A landscape with many peaks, sampled at points; each row gives a point and its height.
From any point a climber steps to the highest of the 2 points nearest to it. It stops when none of these is higher. Distance is the straight distance between rows; heights are no part of it.
z954 h=2.84: [ -7  -2   3  -4  -3  19  -7  -7   0  -5   3   3 -12  -6  14  -6  15  -2
 -22   2   4   1   0  -1  -6  -8  -2  -6   5   8  18  10  -9  -1  -2 -16
  13   5   2  -3  -1  -9  -8  15  -7   6 -22  -1 -17   4 -30  -9  -4  14
  -2 -22  10  -4]
z410 h=2.70: [  3   2   3   0  -9   0   4  21  11  -9  -7   6   4   2  -2   7  -7   3
  11  -8  -4  17  -3 -14  -3   5  20   1  -1  -2  14  16 -11   1  -4  20
  -6   2   5  -3   4  -3   2  17   5 -26   2  10  12  -3  -1  -6   1 -10
   3  -2   0  10]
z373 h=5.24: [ 11   1   8   2  11 -12   2 -15  -7   5  14   2 -10 -12   7   7   8  -7
 -16  -2   6  -4  -4   6 -15   4 -19   1  -4   6   3  -5  11   4  -4 -13
   6   0 -14 -12   3   0 -10  -6  -9  13 -12  -5  -8  -2  -3   1  -4  -4
   0  -2   4  -5]
z630 h=1.17: [  5 -19   8   5   2  -2 -15  -8  12  -1   9  -8   8  13 -18   2  -4   9
  13  -4   1  -7  -5  -6  10 -14   5  10 -16  -2 -18  13   2 -10  -5   1
  11  -3  14  18   2  11  11  16  -1   9   4  -5  14  -5 -22 -16  -8  11
 -11   5   8 -13]
z694 h=5.10: [-17  29   2   3   2  12   7  -9   7  16 -19  -7  -4  10   5 -23  -8   5
  10  34  -4   0  -9  16  10   0  12  -4  10  -7   5 -11 -16 -20  13   7
  -6  -4  -5   6   9 -12   0   5 -12  -5   0  17  23  26  16  12   9   3
   0  -5  -7 -15]
z106 h=1.33: [  7  -6 -10 -19  -4 -11 -13  11 -13  -3 -14  -3   7  -5 -13  -5  -6 -15
  16  -9   2 -35   6   7   9   6   2   1 -13  -1 -15  -3  -3   6   0   8
  -2   6  -2 -11  -3  16   3  -8  11  13   3   6 -10  -8  15   8   5   1
  10   3 -16  11]
z169 h=4.79: [  6  -7 -10   8   9   2   7 -10  -1   8   2   0  14   7   9   5   6   4
  15   5  -3   6  -2  -4  11   6  16  12   0  14 -29  -6   5   6  10  10
  -1 -12  11  15  13   0  17  -7  -9  -4  20  -7   3 -19   6  12 -11 -14
 -11  16  -1   0]
z517 h=1.90: [  9 -14   8   3   7  10 -14 -10  10  -5  14   1 -11   2   5  11  11   8
 -10  -9  10   2   3  -7 -10  -8  -6   6  -7   7  11  12  -1  -3   6 -12
  17  -6   8   3  -3   1   0  16  -5   8 -11  -4   0  -5 -35  -7 -10   9
 -12  -7  20 -14]
z27 h=1.71: [  7  -4  -6   6  -9  21   3   8  15   4   0  -2   6  -3   9   8  -8   2
  13   4  11  16  -7  -9   6   3   9  -5   1  -6   8  11  -7   4  -7  18
  -7   9   4   5   0  -1   5  12   3  -3  -2   7  25  -9  -3  -9  -2  -2
   1   1  16 -15]
z875 h=6.32: [  1   8   5   1   9  -2  -4 -20 -10  14  13  -1  -4 -10   4  -5   6  -5
 -10   7   2 -11  -1  11  -7   0 -18   2   0  -2  -8  -9  12   6   0 -10
   5   0  -9  -5   4   2  -3  -8 -11  14 -10  -1 -10   5   2   1   0   2
   1  -5  -1  -4]
z21 h=1.85: [  8  -2  -2  -6 -18  -7  -7  15  -2  -8 -16  -4   9  10 -14  -5 -10  -7
  12 -17  -2  -7   2  -3  11   2  10  -3 -11 -10  -8  11  -8   4  -3  13
  -5   8   5   1   0  17  -1  11   8 -12   4   4   2   8   5  -8   1  -3
   5   3  -5  12]
z78 h=2.10: [ 16 -12  -1   8  -6  11  -2  -2  14  -4  11   2   0   0   9  11   0   0
  10  -8   7  12  -2 -15   2   3   4   5  -3   0   3  15  -1   8  -1  11
   4   5   6   6  -3   1   5  11  -3  -2   1   6  18 -12 -15 -12  -6   2
  -9   0  18 -12]
z663 h=3.94: [  5  -7  10  -4   9  -9  -1   2   5  -5   5   8   6  -7   0   0   8  -7
   6   1   0 -24  -7   8   1  -7   7   8 -13   2 -14   9  -2  -1 -12  -2
  14   9  -7  -4   9   9 -13   2 -11  15  -7  13   2  -2  -7  -7  -9  -3
   3  -8 -11  -4]
z965 h=1.62: [  2  10  -1  -4  -4  -6  -2  -1 -10   2  -1 -12   8  -2  -5  -2  -2  -8
   5  -3  -4 -18   3   6   5   8  -9  -4  -2  -6 -10  -8   6   7   0   2
  -4   4  -5  -2   4  10  -2 -12  -7   2   2   2   0   8  16   0   0   2
   3   4  -6   8]
z342 h=2.56: [ 21 -10   1   3 -10 -32  -6  -1   6  -7   8  -2 -13   3 -20  18 -15   6
  -2 -17   1  12  11   0   1   1 -23   2 -11   5  -5  -3  22  -2  -5  -9
   3  -1   3   4  -9   9   7  -3  14   1  -2 -10  12  -6 -14  -2  -8   0
  -8  14   4  -2]
z737 h=1.18: [ 12 -17 -11 -10  -8 -14 -14  10  -2  -1 -16   0   5  -2 -19   5  -4  -9
  22 -11   4 -28   5   5  12   1   8   2 -22   6 -24   2  -2  -2  -5   6
   3   5   6  -2  -2  22   5   3  13  15   9   0   0  -8   3   2  -7   3
   1   6 -12   0]
z642 h=2.18: [ 11  -9  -4  -1   1 -19 -11   0   4   3   9  -5 -10   6 -25  14  -9  12
   1 -15  -3  10  16  -3  -5   2 -21  10  -6   2  -2  -9  21  -5 -10 -13
   1  -3   6   2  -9  10   6  -8  15   7  -4 -16  -2 -21 -16   1 -11  -4
  -7   8  -3   0]
z523 h=2.35: [  5   8  10  -2   2 -12   7  10   3  -6   5  10  -8 -14   7  -1  -2  -5
   1  14  12  -8  -6  11   2   0  -7  -9   8  -3  14  -9  -1  -1 -14  -1
   4  13 -24  -9   4  -2 -21 -10  -6  11 -20  17  13   8  12   7   8   1
  15 -11 -16   0]
z407 h=0.86: [ 19  -5  -8  -3 -13 -27   3   7 -11  -5 -10  -5  -4  -2  -6  13  -8 -13
  11 -17   0  -6  14   2   3  15  -7  -1  -8   7  -5  -5  11  12  -1   2
  -4   5  -2 -11  -5  11  -3 -11   9   1   5   3   2  -4  17  10   3  -6
   3  13  -4  20]
z465 h=2.51: [  2  -6  -7 -11 -12   1 -16   5 -18   1  -6  -5   5  -2  -9 -18 -17 -10
  -4  -3   6 -13   8   2  11  -8 -12 -11   3 -15  -3  -6  -4  12  -1   6
  -1  14   4  -2 -21  12   9  -9  10   8  -2  -2 -17  16  17  -1  15  -1
   6 -10  -7  16]
z890 h=2.77: [ -2  13  -1   2 -14  -5   1  -7 -11  -2   0  -3  -8   0  -1  -3  -7   4
 -15  -9 -11   2  -1   2  -1  -3 -19 -15   1 -15  -9  -2  13   3   7 -14
 -16  -2  -7  -1   0  -2   4  -7  -6  -5  -2 -10  -2  19  -3  -8   5   7
  -1   8  12   6]
z956 h=2.52: [  0   3  -2   6   0 -17   9  -6  -2  -7  -7   2 -10  11   1   6   0   4
 -25 -18  -8  19  18  -7 -17   1 -18  -1   3   2   8  -2  14  -1   3 -15
 -11 -26  -5 -13  -6  -8   4 -13  -1 -11   8  -8  -9 -10  -2  -1  -3   6
  -6  13   6  11]
z435 h=0.57: [ 12  -3  -7  -1 -13 -14   4  11 -12  -3  -2  -5  -3  -7  -3   4 -10 -16
   4  -8   3   0   7   6   5  12 -10  -8   1  -6  11  -4   4  15  -4   6
  -6   8 -10 -10  -6   6 -12 -13   9  -2  -4   8   3   3  22   7  10  -6
  12   7  -4  20]
z365 h=0.74: [ -6   5  -7   3  -7  18  -3  -4   2   7  -7 -11  13  15  -6 -15  -1   0
  15   6  -6  -8 -13   0  17  -5  23  -1 -12  -9 -25   6  -8  -4   2  18
  -4  -1   7  16  10  14   4  11 -12  -5   0   0   9   0   2  -8  -4   1
  -5   3   3  -5]
z905 h=3.76: [-19  19   5   2  -1   6   9  -3  -9  -1   5   3  -9  -9  12 -11   4  -5
 -14  13  -2   8  -4   2  -4   3  -7 -11  16  -3  19  -6  -2   0  -1 -14
  -2  -3 -12   0   1 -16 -10  -3  -8  -4  -4   0  -9  12   3   1   2  11
   9  -9  -8   0]
z607 h=4.42: [-14  12  10   2   3  12  10   3   4  -2   2   0  -4  -8  13   1  12  -2
  -5  18   0  10  -9  -1  -9   4   7  -4  11   3  22  -1  -8  -6  -6  -5
  -1   1  -5  -3   7 -14 -10   5  -3  -6   0   6  -1   1  -3   4   4  10
   3  -8  -9 -11]
z729 h=1.52: [  4 -14  10   3   5   5 -15 -14  12   1  18  -6  -6   6 -14   9   0  15
  -5  -7   7   0  -2  -3   0 -12  -8   6  -9  -3  -4  12   6  -8   1 -13
  12  -5  10  10  -5   4   4  17   1  13  -6 -12   6   1 -30  -8 -11  10
  -9   0  16 -16]
z751 h=3.21: [-15  16   0   4  -5   6   7 -15  -8   2   7   7 -22 -18  12 -14   4  -5
 -16  19  -1  11  -6  10  -2  -4 -12 -13  17   1  10  -7   3  -1   4 -15
 -10   0 -14  12   5 -23  -8   2 -17   1 -10  -4  -8  18  -6  -1  -3   7
   6 -12  -3 -15]
z775 h=1.76: [ -3   9   2   6  11  18  15  14  12   2  -7   6   7   0   8  12   4   7
  12  18   6  20 -14 -11   1   1  16   4   3   4   4  -4  -5 -11   0  18
  -4  -8   8   5  17 -14  17  10 -11 -11  13   1  22 -17   0  -1  -5  -7
   0   3   4  -4]
z279 h=2.48: [  3 -15   0   1  20  10  -8 -12   0   7   9   2  -2   3  10   6  19   2
  -7  -5   9 -11   9   3 -17   0   0  16 -10  10   7   5  -1   4   4  -9
  14  -2   5  -8  -2   0 -10   2   5  16  -8  -6 -19 -17 -13   3   5   1
  -1  -6   8  -6]
z592 h=3.75: [-13 -15  -2  -3  -1  19  -4  13   3   1   5   8  -4 -10   1 -14  -1  -4
 -14   5   8   9   3   3  -3  -9  -5  -7  13   2  24   0 -17   8   1   7
  -1  13  -1   3 -29 -14  -4  -2  14   0   1   1 -19  13   6  -1  13  -8
   9 -25  -1   4]
z760 h=2.08: [  5  11  -5   3 -14  -2  -2  -7 -10   3   0  -9  -2  -3  -1  -3  -9  -5
  -3  -2  -3  -5  -2   8   7   1 -13 -14  -1 -12 -10  -4   8   7  -3  -3
 -10   9  -6   6   2   7  -4 -11  -7   3  -3  -1   4  20   8  -5   1   2
   2   5   5   3]
z85 h=1.97: [  7  -9  -8 -10 -15  -8 -15   7 -11   1 -10  -8   0   2 -17  -4 -16  -6
  -2 -12   6  -8  11   0   7  -5 -14 -11  -6 -17  -6  -2   5   6  -5  -3
  -1  11  14 -10 -14  14   9   1  21   8  -4  -6  -9   9   1  -3  12   4
   4   0  -3   9]
z615 h=3.09: [  3   0   1   4  -8  10  14   1   9  -8   7   7 -22 -19  17  15   7  -8
 -10  11   5  20  -7   2 -10   1  -6 -16  14  12  29  10  -1  -5  -4  -7
  -5   1 -10   4   3 -18  -7   5   1  -3 -13   4   8   0 -15  -1  -4   7
   2  -5  10 -22]
z471 h=3.41: [  5 -10   5  -7  -9   6  -7  -5   5  -4   7  13 -18 -15  11  -6   1  -6
 -24  -2  12   0   0   2  -2 -12 -18 -11   4   5  11  10  -3   2  -5 -16
  11   7  -3   0  -7 -10 -10  10  -6  10 -29  -5 -14  13 -22 -15  -6   9
   2 -23  11  -6]
z184 h=3.56: [ 14 -16  -5   0   9 -27   0  -3   0 -15   1   8   1   2   6  16   0   7
  10 -11  -3   7  12  -3   3  -3   7  18  -4  24 -14   0  10   3  -2   2
  15  -4  10   3   0   4   8  -9   8   0  14  -5   3 -14  -4   5 -12 -18
 -14  10   1   0]
z136 h=1.75: [  0  -6  -3   5  13 -10  16  -9  -1  -5   0   3   8   5  12  12   9   1
  -2  -6  -4  12   7  -8  -8  10   7  17  12  15  -5  -2   2   2   1   1
   1 -13   1   2   5  -6   7 -16  -4 -10  20  -6  -6 -14   8  11  -9 -10
 -10  14  -5   8]
z242 h=3.72: [ -2   0   3   0   2  13   9  11   9  -5  -2   3 -10 -14  17  19  15  -6
  -6  11  10  18  -1  -5 -16   2   5  -2   7  10  36   4 -10  -6  -5  -1
   4   2  -1  -6   1 -16  -1   8   5  -6  -7  12   2 -13 -17   8   3  11
   2  -6   2 -12]
z611 h=3.17: [ -3   4   7  -1   0   8  10  21  13  -7  -7   4  -2  -7   7  15   0   0
   3  10   5  18  -4 -12 -11   3  15  -3   3   2  28  11 -12  -5  -6  11
  -3   0   2  -9   3 -11   2  17   7 -19   2  12  11  -7  -5   1   5   0
   3  -7  -2  -2]
z994 h=2.62: [-24  14   1 -15   7   7  -7   0  -8  13  -1 -13  17  13 -22 -16  -3   4
  -3   1 -17 -20   5   1   3   5  -6   0   2  -9 -18 -10  10  -6  12  -8
   4 -16  10 -12  -2  14  16   2   0   3   0  -3 -17  -2   7   4   8  10
  -4   2  -9   8]
z374 h=3.26: [ -2  14   5 -11   0 -10  -1   9 -12  -9  -4   3   1  -8   3 -13  -7  -9
   1   0   5 -14   5   1   6   0  -5  -8   7 -20  10  -4  -1   5  -3   1
   4   6 -16 -11  -5   6  -7 -15  -7  -1 -16  13   1  12  13   1   7   3
  11 -13 -18  19]
z454 h=3.14: [ -1 -18 -11  -2  -8  14 -10   2  -6   5   5   0   2  -4  -3 -17  -7  -5
  -8  -4   4   0   7   4   5  -3  -7  -6   5  -4   9  -1  -8  16   1  10
  -2  17   7   4 -27  -3   0  -6  18   6   4  -5 -22  12  15  -2  14  -8
   7 -12   3   6]
z688 h=2.30: [ -2  -5   3   4   6  21  -9 -13   3   1  10  -4  -6   0  10   3  18   2
  -8   2   5   1  -2  -6  -7  -8   5   3  -2   3   5  13  -1  -1   3  -8
  11  -2   7   4   1  -2  -4  16 -11   9 -10  -2  -7  -1 -26 -10  -4   9
  -8 -12  16  -9]
z700 h=2.72: [ -6   9  -1   8 -13   9  10  -9   4   1   9   6 -21 -19  12  -4  -1  -2
  -9  19   0  15 -12   9   0  -3 -10 -17  13   3  10   3   3  -5  -3  -8
 -12   6 -14  13   7 -20  -9   4  -9   1 -11   1   7  19  -6  -5  -3   1
   5  -8   6 -26]
z15 h=4.38: [ -5  13  -6  -4 -10   1  -8   5  -8   2  -9 -14  14  18 -18  -7  -6   8
  -2 -10 -15  -6   2  -4   2   5   3  -4  -9  -9 -17  -6   5  -2  12   1
 -15  -8  12   2  -2  11  14   2   7  -9  11 -13  -9   5   7   3   6   7
  -8  16   4  12]
z39 h=2.07: [  8 -18  -7  -3  17  11 -14 -12  -3  12  12   4   0   2   3  -2   7   1
   0   1  10 -21   6  13  -8   1  -5  16 -10   7  -4   1   3   6   3  -6
  10   8   4  -5  -6   3  -7  -6  13  27  -8  -4 -24 -10  -1   6  13  -1
   7  -5   8  -5]
z154 h=3.25: [  8 -10  -2   4  -4   4  -7  -9   0   3   4 -10   4   6  -2   1   1   1
   4  -7   1  -5   3  -1   2   0   0   1  -8  -5 -11   6   7   7   0   1
   3   7  10   2  -1  11   1   2   9   8   5  -7  -3   0  -3  -7   0   3
  -5   4   7  -8]
z514 h=2.90: [ -2 -11   6  -1  16  -5  -7  -1   3   0   2   0  -3   4   0   6  15   7
  -8  -9   1  -4  13  -4 -17  -7   0  15  -9  10   4   2   4  -5   0 -12
  17  -9   9 -12   0   3  -7  10   2   7  -4  -2 -15 -15 -19  -5  -3   4
  -5  -7   2   0]
z18 h=3.66: [-15  18  -6   7 -16  20   4  -3   4   5   0   0  -3  -1   4 -17  -5   5
  -3  15  -7  10 -12   6  10  -6   5 -13   9 -14  -1   3  -5  -4   1   0
 -18  11  -5  15   1 -14  -5   4  -9  -4  -5   2   8  26   1  -8   5   2
   2  -6   7 -10]
z297 h=2.12: [  0   2  -1   7   8   3   8   5   3  -7   1  10  10   3  13  11   6   9
  10   4  -6  15 -10 -11   3  -2  19  10   3   9  -6   0  -1  -7  -1  13
   2  -6  10  14  17  -9  10   3 -17 -12  12  -2  13 -12  -4  -7  -9 -10
 -10   5   5   3]
z557 h=4.40: [-13   3   4  -3   5   6  -2  10  -7   0   7   7   3  -8   3 -15  -6  -4
  -8  10   5   1   0   4  -2  -3  -6  -8  15  -7  21 -10 -13   7  -1   3
   3   9 -12  -2 -20  -8  -8  -7   9   1   0   7  -7  14  17   5  12  -1
  15 -16 -13   8]
z493 h=1.50: [  1  -3  -8 -10  -9 -17 -12  14  -7   0 -11 -11   3   9 -27   2 -12   3
   8 -15  -6  -4  15  -5  -1   1 -11  -1  -9 -14  -7  -9  12  -2  -2  -6
  -4  -1  15 -13  -8  15  11   2  19   0   4  -9  -9 -10  -1   3   5   3
   1   6 -11  11]
z677 h=1.07: [-16   8  -3   4   1  20   6   8  10   8 -12  -1  11  10  -5 -13  -1   5
  22  14  -4  -2 -19   3  17  -3  28  -1  -7  -3 -20   3 -16 -12   0  24
  -3  -6   4  10  18   8   6  11 -19 -10  -4   5  21 -11   3  -5  -8  -8
   1  -3   0  -5]
z651 h=2.50: [ 11  -7   2   7   1  -5  -2  -1  10 -12   8   7   3   4  10  11  -1   8
   9 -10  -2  10  -1 -15   2  -5  11  14  -4   9  -4   8   4  -1  -1  12
   9  -1  12  12   7  -2   8   6  -9  -8  10   1  14 -11 -13 -14  -9  -4
 -14   4  11  -1]
z676 h=1.40: [-18   7   2   3  15  17  15  12   9   8 -14   6  10   1   0   0   3   7
  19  23  -1   2 -22   1  12  -1  26  -1   0   8  -8  -7 -18 -14   6  19
  -1 -14   7   1  24  -3  12   6 -15 -11   6   1  22 -14   9   4  -6 -12
   5  -1  -3  -4]
z547 h=2.32: [  3   0   0  -1 -16  -8  -1  24   6  -6 -13   0   4   3 -11   1 -11  -3
  15 -11  -2   7   1  -3   4   9  16  -3  -5  -1  12  14 -15   4  -3  21
 -11   3  -2  -5   3   5  -4  12  12 -25   3  10  13   5   9   0   2 -17
   9   2  -5  16]
z208 h=1.98: [ 14   1   5   1   0 -10   1  -4  -3  -1  14  12 -12 -19   7  -4  -2  -8
  -8  11  14  -5 -12  13   2  -4 -17  -8   5  -2   5  -5   3   6 -14  -3
   7  16 -23  -2   0   1 -18  -8  -9  15 -26  10   3   9   6   0   2   0
   9 -15  -7  -7]
z957 h=2.11: [  1  -1   1   6   9  -6   5  -8   3  -5   3  -2   3  13   7   8   9  12
  -6 -10  -8  13   9  -9  -8  -2   3  14   2   9  -9  -1  11  -2   5  -3
   4 -15   7   4   4  -3  11  -5  -4  -6  16 -11  -6 -11  -4   1  -5  -2
 -17  12   4   4]
z303 h=3.39: [  4 -11  11  -7  12 -14  -6   1   1   0   3   2   2  -2  -8   5   6   1
   0  -4   2 -19   5   4  -8  -9  -5  11 -13   0 -12   2   7  -6  -6 -12
  17   0   4 -11   3  12  -5   5   0  15  -6   1  -6  -8 -13  -7  -5   0
  -1  -8  -6  -1]
z147 h=4.05: [ 16 -14  -5   4  10 -13  -2 -11   1  -3   7  -1   6   5   5  12   2   6
  16  -1   1   3   6  -4   8   1  10  14 -10  21 -26  -3  11   4   5   5
   9  -4  11  11   1   5  15 -10   3   8  17  -8   4 -18  -4  10 -15 -17
 -16  15   4  -6]
z797 h=1.43: [-12  -3   0   2  18   5  22  -4  -2   5  -2   4  13   6   9   9  11  -3
  -7  -1   2  16   1 -14 -10  14  11  19  19   8  11  -4  -9   4   6   1
  -1 -18   2   0   1 -11   9 -12   1 -16  19  -3 -12 -23  11  18  -8   0
  -5  19  -9   6]
z859 h=5.63: [  0  -2 -10   7   2  15   8   1   0  12  -2  -3  16   9   4   1   1   0
  19   6   2   9  -7  -7  12  13  21   3  -2   7 -19  -9  -7   7  12  22
 -10  -8  10  12  14  -1  16  -2  -5 -10  17  -8   8 -22  10  11  -8 -11
   0  15  -1   0]
z628 h=3.02: [  1   9   1   8  -4 -18  13   1  -4 -16  -9   8  -6  12   7   8   4   8
 -18 -13 -18  19   7 -11 -15   3  -3   3   5   3   9   2   4  -7   0  -6
 -10 -18  -5  -2   2 -12  -2 -10 -10 -22  13  -4  -4   1   3  -4  -1   4
  -8  15   3  22]
z761 h=3.04: [ 22 -10   3   6  -3 -25   3  -4   7 -12   6   0  -8   2   1  17  -2   2
   0 -15   0   9   8  -4  -3   5  -5   7  -6  14  -5   3  14   3  -3   0
   6   1   1   2  -3   6   1  -5   4  -3   9  -2   8  -4  -4  -4  -8  -5
 -10  11   7   3]
z826 h=4.99: [ -1  -3  -2   7   0  15  -4 -22  -3  12  17   0 -10 -14   7  -9   6  -4
  -9  11   6   0  -5  14   1  -7 -10   1   5  -1  -1  -2   4   7  -2  -2
   2  12  -8   8  -2  -5 -10   0  -8  15 -10  -2  -8  14  -3  -4   0  -1
   2 -13   8 -16]
z640 h=3.58: [ -3  15   2   6  -9  -5  10   5  -4 -11  -3   2  -3   5   4  -1   0   6
 -14  -9 -17  12  -1  -8  -9   4  -3  -7   1  -9   8   5   3  -1   2  -9
 -12  -7  -6  -1   0  -7  -6  -2  -8 -17   4  -3  -3  10  -3  -8   3   7
  -3   8   7  14]
z573 h=1.16: [-17  -3   5  -2  21   7  19   7   3   6  -3   8  13  -5   6  11  10  -1
   5   7   2   6 -10  -8  -6   8  20  15  12   9  11  -7 -15  -1   6   7
  -1 -11   2  -3  10 -11   5  -3   2 -14  15  -1  -1 -21  12  16  -5  -5
   4  10 -14   3]
z609 h=0.87: [  2 -13  -1   5  -2   7 -11 -11   3   8  -4 -11  11  11 -10  -7   1  -5
  17   5  -1 -16  -8   2  17 -11  12   5 -20  -4 -30  14  -4  -6  -6  10
   7   0  11  15   4  19   6  12  -6  11   1   1   8  -3  -8  -9  -9   6
  -5   5   3 -15]
z834 h=2.78: [  1  19  11  -5  -1 -17   9  15   0 -12  -5   2  -4  -8   4  -3  -1  -4
   6   5   2  -9   1   3   6   6  -2 -10   6 -13  12  -4  -1  -3  -6  -5
   2   2 -19  -8   9   1 -14 -14 -16  -4 -17  14  14  13  12   4   0   0
  10  -8 -17  14]
z372 h=5.40: [ -5  11  -3  -2  -3  -5   0   7  -7  -4  -7  -6  15  20 -13  -9  -4   9
  -4 -17 -19   0   1 -10  -4   9   9   1  -3  -3  -6  -2  -2   3  15   5
 -12 -14   9   0  -1   3  14   1   6 -21  16 -12  -9  -3  11   4   6  -1
  -8  16   2  23]
z708 h=4.18: [  6  -3   7  -6   7  -7  -8  -6  -7   0   5   7 -10 -13   8  -3   4  -3
 -23  -4  13  -6   5   2 -10  -8 -16  -3  -4  -2   8  -4   2   1  -7 -18
  16   0  -5 -17  -3   1 -12   1  -4  11 -28  -1 -15   0 -14  -7   4   8
   5 -19   1   1]
z962 h=3.35: [-13  18  -6 -14  -8  10 -12   0 -12   8  -8 -17  13  15 -25 -17  -7   2
  -1   2 -11 -18  -1   4  12  -2  -6  -7  -3 -17 -25  -7  10  -5   8  -3
  -6  -4   9   3  -3  15  15   3   1   3   2  -8  -8  13   4   1  11  12
  -5   3  -2   6]
z499 h=2.69: [ -2   0  -4   4   3  12  -1 -13  -2   8   7 -11   4   7   6  -2   8   2
  -5  -6  -4   3   4  -4  -5   3  -1   5   0  -4  -3   3   8   7   9  -4
   0  -4   7  -3   0   1   3   0   4   1   8 -10 -13  -3  -1  -1   3   2
  -6   4   8  -3]
z644 h=2.09: [  4  -2  -2   3   6  -9   2 -10  -2   2   0  -4 -10   5  -2   7   2   5
 -18 -15  -1  11  20  -3 -16   4 -20   1   1   4   4  -5  15   2   3 -17
  -2 -17   0 -14  -7   1   1 -12   8   3   3 -13 -14 -11  -5   3  -2   1
  -4   7   8   1]
z300 h=1.19: [  4   1  -1  -3  -5 -19   0   7  -7  -6 -10  -7   6   4  -8   6  -3  -3
   5 -15 -11  -8  12  -2  -1   6  -3   1  -5  -2  -8  -5   5   5   1  -2
  -2  -2   4 -10   3   9   2  -6   2  -6   9  -1  -4  -2  11   2   0  -4
   0   8  -5  17]
z583 h=5.85: [-18  29  16  -1  10  10   3  -2   1  12 -15   0  -3   7   8 -18  -4   1
   0  34   1  -4 -13   1   6  -2   7 -10  15   2  20  -9 -18 -18  13   2
  -3  -7  -7   5   1 -14   8   4   3  -7  11  15  13  32  22  16  11   7
   6  -8  -7  -8]
z539 h=4.35: [-14  24  -4   7 -12  16   6  -8   8  10 -12   0  -9   2   3 -26 -11  10
   2  30  -3   7  -8  16  13 -12   6 -12  11 -10   0  -5  -8 -17   0  -1
 -11  11  -8  16   4 -13  -4   4 -16   3  -8  14  20  31   4   0   6   1
   0 -15  -4 -20]
z848 h=1.83: [  3  -6  -6  -2   8  -8 -11  -3   0  10   9  -3 -11   0 -22   8  -6  14
 -11 -15   2   8  17  -3 -10  -1 -27   3  -2  -5   6 -11  19  -7  -7 -22
  -2 -11   4  -6 -11   7   0  -6   9   8 -16 -18 -11 -20 -18   0  -9  -4
  -2   2   1  -3]
z249 h=0.89: [-15  -4   2  -2  20   0  14   6   6   7  -1   7  14  -5   4  10   4  -6
  15   7   1 -12 -12  11   2   8  22   8   8  11   0  -8 -18  -1   6   9
  -4  -1  -7  -6  12 -10  -3  -8   9  -1  12   4   7 -15  21  21  -1  -7
  10  11 -13  -1]
z440 h=5.50: [  9  -8   0   6   6 -17  20   3   7  -8   1   4   4  -8   9  22   7  -3
  12  -1   1   7  -4   5  -4  10  10   7   8  16   2  -1   2   0  -8   2
   0   5  -9   0   8  -4 -13  -9  -3  -5   8   7  15  -9  10   7  -9 -16
   0  10  -5   4]
z289 h=4.61: [  2  -4   5   0   9 -13  10   7  10  -3   4   8   8 -10   4  11   8  -5
  14   6  -2 -15 -10  12   0   1  13   4  -3  11  -8   1  -5  -3 -11   3
   3  11 -14  -2  12   0 -18  -7 -11   6  -1  12  13  -5   5   5 -11 -12
   3   0 -10  -5]
z843 h=3.86: [-11   9   5 -11   9   2  -7  13  -6  -3   0   5  10  -2  -2 -17  -8  -5
   3  11   5 -15  -2   9   5   0   2  -4  11  -9  11  -9 -12   1   1  11
   2   7 -19  -4 -12   2  -7  -9   8   3  -2  14   1   8  23  10  10  -1
  20 -12 -22   9]
z416 h=4.27: [ -7  15   2  -1  -6  -2   3  10  -7  -9  -8  -1   7  13  -8 -11  -3   8
 -14 -14 -18   5  -1 -13  -6  -2   1  -4  -4 -13   5   5  -2   0   8  -4
 -11 -10   3  -6  -8  -1  -1   6   4 -19   7  -5  -8  10   0  -7  10   5
  -5   7   8  19]
z150 h=4.02: [  9 -14  -5   6  -7  15  -6 -16   3   5  13  -4  -7  -7   6   0   2  -3
  -5  -5  10   1   0   3   4  -4  -9  -2  -1  -2  -1   9   5  10  -2   1
   4  13   3   7  -7   2  -6   0   7  14  -7  -7  -4   8  -7  -9  -2   0
  -3  -4  17 -15]
z487 h=3.05: [-15  15  -8   6 -19  23  12  -3  -2   0  -1   7  -5  -4   6 -14  -1   9
  -7   6 -13  15 -14  -2   3  -6  -1 -14   5 -12  -2   7  -3  -1  10  -4
 -31   5  -9  17  -2 -21   0   3  -3 -13  -2  -5   3  25  -5 -10   8   3
  -3   8  20  -6]
z934 h=1.47: [ 19 -20  -5  -2 -17 -20 -11   5   3  -6 -11   0   0   4 -16  10  -8  -7
  18 -19   5  -8   9  -3   8   2   1   3 -15   2 -12  10   0   6  -7   6
   7   9   9  -2  -5  17  -1  13  16   2   6   5   6  -3  -2  -5  -3   2
   2   6  -3   2]
z191 h=1.70: [  4 -14  -7 -11   8   1 -17  -2  -9   6   2   2   7   2  -5  -9  -2  -8
   7  -3   2 -28   4  11  -3   2  -5   8  -8  -1 -11  -3   1   6   2   1
   6   9   0 -13  -6  11   3  -9  14  24  -2   2 -22  -9   9   7  16   3
  12  -4  -7   5]
z325 h=5.23: [-21  17  13   0   9  12   4   0   1   5  -4   2  -2  -2  10  -9  -1   1
  -4  28   5   3 -10   4   0  -4   2  -8  16   1  21 -11 -15  -8   4   0
   0   2  -8   0  -3 -14  -2   2   5   0   7  12   4  22  17  13  12   8
   9 -12 -12 -10]

Call two points neighbours if one is among the 2 nearest of the other. Go from one point of each pair to the other, from neighbour to neighbour, staying as high as possible. Name the lowest point that can't be avoided.
z557, z859 => z300
z440, z875 => z136
z651, z859 => z297
z372, z651 => z848

Where does a climber stop that starts at each point below?
z493 => z557
z954 => z875
z848 => z859
z609 => z875
z136 => z875
z523 => z557
z300 => z372
z956 => z372
